The views of a scene show one set of named points, each view turned or mirrored, shifted and resized as a whole, with a little noise and some points left out.
In the rows, zero is written as 128.

Scene 1
View 1
q_200: [148 106 137 116 121 110 141 129 111 108 155  92  97 110  89 120 158 137
 134 139 166 112 123 155 130 102 136 106]
q_37: [160 148 117 128  83 126 135 171 121 121 162  96 124  91 106 111 153 156
 141 135 146 108  84 134 147 136 162 120]
q_167: [193 102 110 109 101 105 105 138 154  75 177 130 110 152  88  72 149 120
 121 180 154 161 164 155 159 128 151 126]
q_659: [180 160 109 146 127 103  78 134 149 121 106 140  95 157 105 123 141 127
 117 136 129 154 147 105 156  87 158 167]
q_185: [172 171 102 134  62 130 120 192 136 124 164 108 134  94 114  98 147 160
 139 140 130 116  75 119 157 160 179 130]
q_252: [186 142 106 138 114 115 102 146 135 141 123 112 115 121  94 115 150 147
 132 130 148 147 126 122 155  87 168 162]
q_609: [140 116 140 124 146  97 118 108 124  97 126 116  73 144  96 133 153 117
 121 136 151 119 148 141 130  79 125 117]
q_855: [157 145 123 131 113 108 109 140 133 101 139 124  95 133 105 119 146 127
 122 140 137 126 123 124 144 117 149 129]
q_306: [160 139 120 129  99 123 132 159 116 134 148  91 114  94 100 118 155 153
 143 127 151 111  92 136 143 116 158 128]
q_789: [178 176  99 152 100 122  98 168 132 159 113 112 123 108 109 123 148 161
 137 115 133 135  94  99 160 103 178 171]
q_145: [166 136 118 134 119 109 109 140 127 123 129 111 101 125  99 118 151 136
 129 134 144 130 127 128 145  98 154 142]
q_894: [176 166 104 140 106 108  86 150 151 109 127 142 106 146 111 111 141 132
 119 144 124 148 128 105 159 116 166 156]
q_604: [182 169 101 148 109 113  88 153 144 138 114 127 112 131 108 120 145 144
 127 128 130 147 120 101 161  98 172 171]
View 2
q_609: [118 118 144 132  92 114 156 157  93 139  85  96 150 144 122 107 127 127
 130 134 169  95 120 133  93 179 109 147]
q_789: [176 119 100 158  90 148 136 192  44 151 105 126 144 120  86 189 145  75
  42 100 117 134 152 142 144 107 207 136]
q_37: [156  96  70 139 111 147  78 202  51 156 121 153 146 120 120 126 128  96
  56  78 128 150 158 118 114 134 146 179]
q_659: [158 124 135 140  86 142 164 151  79 117 111 106 147 155 111 162 138 133
  80 143 145  96 146 155 124 124 167 104]
q_145: [152 111 120 138  88 126 135 169  75 140 102 118 152 138 115 142 138 109
  83 116 142 109 146 135 111 138 151 143]
q_894: [175 119 103 139 100 161 134 162  64 115 132 135 147 157 113 169 137 134
  51 130 130 121 163 154 136  98 177 104]
q_252: [164 109 122 138  68 117 130 175  71 139 110 116 160 127 112 169 150  96
  70 111 129 101 155 144 121 122 179 132]
q_855: [144 114 110 134 110 146 130 166  73 133 112 125 144 150 122 127 127 129
  83 123 149 122 142 134 111 139 137 139]
q_167: [158  87 106  99  66 113  80 146  98  97 163 138 173 170 176 119 143 172
  88 127 148  84 181 145  91 118 116 120]
q_604: [172 121 117 149  89 146 148 173  60 128 112 119 146 138  98 181 143 106
  53 122 128 114 153 153 138 105 194 114]
View 3
q_200: [168 120 117 138 143 130 147 103 105 113 143  92 120 155 154 131 132 123
 139 116 147 141 169 142 109 113 142 100]
q_145: [142 135 124 103 129 129 141 132 106 131 137 106 139 145 146 137 131 131
 117 122 132 121 143 132 118 122 145 114]
q_855: [144 132 130 114 127 122 137 122 101 138 137 112 136 142 140 133 134 117
 109 136 135 124 138 146 113 136 151 114]
q_252: [135 143 115  84 122 131 137 148 115 132 132 102 145 143 149 139 132 143
 104 116 129 107 140 119 126 107 143 122]
q_37: [162 131 138 119 118 108 127 101 109 116 121 110 128 146 146 110 178 119
 117 117 129  95 167 125 104  96 161 109]
q_659: [118 148 122  78 120 133 138 160 106 154 139 117 154 136 140 149 111 132
  92 139 126 120 115 136 127 144 143 129]
q_894: [124 154 132  85 114 115 131 138 112 151 127 116 150 134 133 128 142 126
  76 144 131  99 122 134 122 128 159 130]
q_604: [127 148 130  73 113 128 128 154 110 144 130 120 153 134 142 137 138 136
  93 125 117  97 127 120 122 121 149 129]
q_789: [133 142 138  72 105 128 119 161 106 140 124 134 158 131 145 135 154 132
 107 114 103  80 135 105 115 113 150 126]
q_609: [149 118 118 126 145 142 150 130  96 133 154 106 131 151 148 153  99 120
 137 126 140 160 145 154 117 147 132 106]
q_185: [152 142 147 106 105  97 117  98 112 126 112 118 133 137 136 100 198 116
  91 128 126  71 154 122 103  97 173 119]
q_306: [158 132 135 111 121 119 128 116 107 118 122 112 133 146 149 118 167 125
 119 112 126  97 162 120 107 101 154 113]
q_167: [137 160 104 121 140 110 155  95 127 140 136  65 124 147 137 125 123 131
  68 161 181 134 131 163 129 117 157 118]
View 4
q_185: [165  58  84  68 164 110 218 146 107 121 148 128 156 152 163 130 109  80
 212 177 190 145 186  99 211  77 150 111]
q_659: [146 123 164 101  87 158 146  78 117  94 103 138 164 121  86 182 101 102
 104 156 146 117 123 112 103 109  51 136]
q_145: [172 116 118  94 116 162 161  98 156 122 148 128 150 154 105 157 117 110
 149 149 153 100 101 142 141 101  86 121]
q_855: [154 132 116  90 125 163 148 113 140 122 142 117 135 153 106 147 111 119
 154 134 125 106 129 123 144  88 107 109]
q_789: [172  59 117  94 102 111 189  93 122  97 131 115 187 130 123 180  95  81
 153 205 225 113 150 125 177  95  71 143]
q_200: [192 135  80  89 150 189 157 119 198 157 190 118 120 193 121 128 139 126
 175 117 131  77  73 165 162  97 115  97]
q_894: [143 104 144  84 120 132 173 106  90 102 103 152 161 125 116 163 104  87
 143 164 151 146 159  91 129 102  86 128]
q_37: [192  80  69  79 161 139 197 135 165 140 183 114 146 177 145 135 126 101
 202 163 188 101 130 145 206  83 129 108]
q_609: [170 168 121 107 104 200 117  93 191 134 162 101 121 171  79 149 117 143
 127 109 102  65  71 157 122  95  85 101]
q_252: [178  95 132  88 113 149 179  89 145 117 135 145 176 141 111 166 123  91
 142 174 186 112 105 139 132 119  63 135]
q_306: [188  82  84  81 146 134 189 122 155 127 172 117 157 165 140 141 117  98
 192 167 188 104 133 142 197  88 121 113]
q_604: [159  90 142  95 100 131 173  91 112  98 117 133 177 124 109 178 100  86
 135 184 186 120 142 113 138 106  62 139]
q_167: [161 155 135  59 185 199 178 132 118 154 119 216 125 157 128 113 164 100
 163 104  87 162  94 101  88 131 107 104]
View 5
q_37: [101 130  77 140 149 137 150  96 115 134 109 115 158 140 183 138 188 138
 131 139 139 112  83 118 106 105 131 130]
q_659: [103 125 109 122 162 153 133 119 120 121 155  64 179 128 149 160 115 124
 132 143 111 143 135 144 125 174 111 170]
q_609: [117 116  78 127 137 143 103 124 108  88 116 114 162 130 138 151 120 165
 104 115  84 138 117 126 122 175  97 120]
q_167: [ 76 111  83 123 105  99 125  65 117 109 124  99 190  91 132 186 166 117
 123 141  90 127 131 153 137 134 108 136]
q_855: [101 129  87 135 147 139 133 103 121 114 125  98 167 131 148 155 138 150
 122 133 110 127 114 129 120 139 114 133]
q_894: [ 89 131 108 133 162 142 149  96 126 137 149  67 179 129 156 162 139 118
 144 154 126 129 125 144 124 136 125 165]
q_789: [113 131 104 131 176 166 156 124 112 143 147  74 166 149 194 135 160 110
 141 153 150 130  99 130 105 142 130 173]
q_185: [ 90 139  91 148 158 138 168  80 125 154 120  96 164 141 185 146 188 124
 146 153 154 104  87 123 109  85 143 141]
q_145: [108 120  86 129 148 145 128 115 110 114 128  98 167 131 165 149 148 136
 123 134 113 131 108 132 116 154 114 142]
q_200: [117 116  58 129 123 131 113 110 101  95  95 139 155 132 163 142 168 163
 103 113  99 125  90 117 111 141 106 102]
q_252: [111 117  94 121 150 150 134 119 105 122 140  83 172 128 177 149 159 112
 130 145 127 139 108 139 116 162 113 162]
q_306: [108 127  80 137 151 145 147 107 109 130 116 108 158 141 186 136 180 135
 130 136 139 117  87 123 105 119 127 135]
View 6
q_604: [109 158 110 179 137 125 123 118 139 169 155 162 171 130 129 158 121  96
 160 166 182 145 111 170 106 149 138 118]
q_855: [127 127 138 148 147 153 127 122 143 151 116 158 132 131 127 139 156 125
 103 145 134 132 136 132 104 133 130 135]
q_659: [101 165 109 190 128 134 136 107 142 178 119 150 169 160 113 164 148 120
 172 158 144 128 134 183  89 136 168 115]
q_185: [144 124 143 136 178 127  86 129 147 150 194 179 149  82 159 125 110  95
  95 154 199 158  86 113 146 161  78 140]
q_789: [114 145 107 171 136 122 114 139 127 163 170 167 167 100 143 151  93  63
 154 182 209 154  95 158 113 162 121 117]
q_167: [146 180 169 152 174 168 144  58 166 132 140 143 194 121 119 139 196 167
  71  72  91 136 134 165 105 112 143 186]
q_252: [123 166 125 172 124 144 146 124 130 142 135 153 178 107 130 157 124  80
 132 150 167 152 119 174  93 140 143 141]
q_37: [146 116 155 121 165 149 108 139 135 128 161 176 136  71 156 126 123  88
  68 144 182 158 101 109 127 146  83 155]
q_894: [114 156 123 178 165 127 107  92 156 178 166 159 172 139 126 151 140 130
 150 148 159 138 110 164 119 146 134 127]
q_200: [152 121 164 119 130 183 154 149 123 105  80 153 122  90 140 128 158  92
  46 130 126 145 145 119  84 117 116 164]
q_306: [146 122 143 133 150 147 117 145 128 130 148 173 140  78 150 130 116  80
  83 153 186 157 110 121 116 146  96 147]

In a view up to two points have been moved. Name them for each view, in the order of its rows, or write none.
view 1: q_306, q_894
view 2: q_659
view 3: q_789
view 4: q_37
view 5: q_200
view 6: q_185
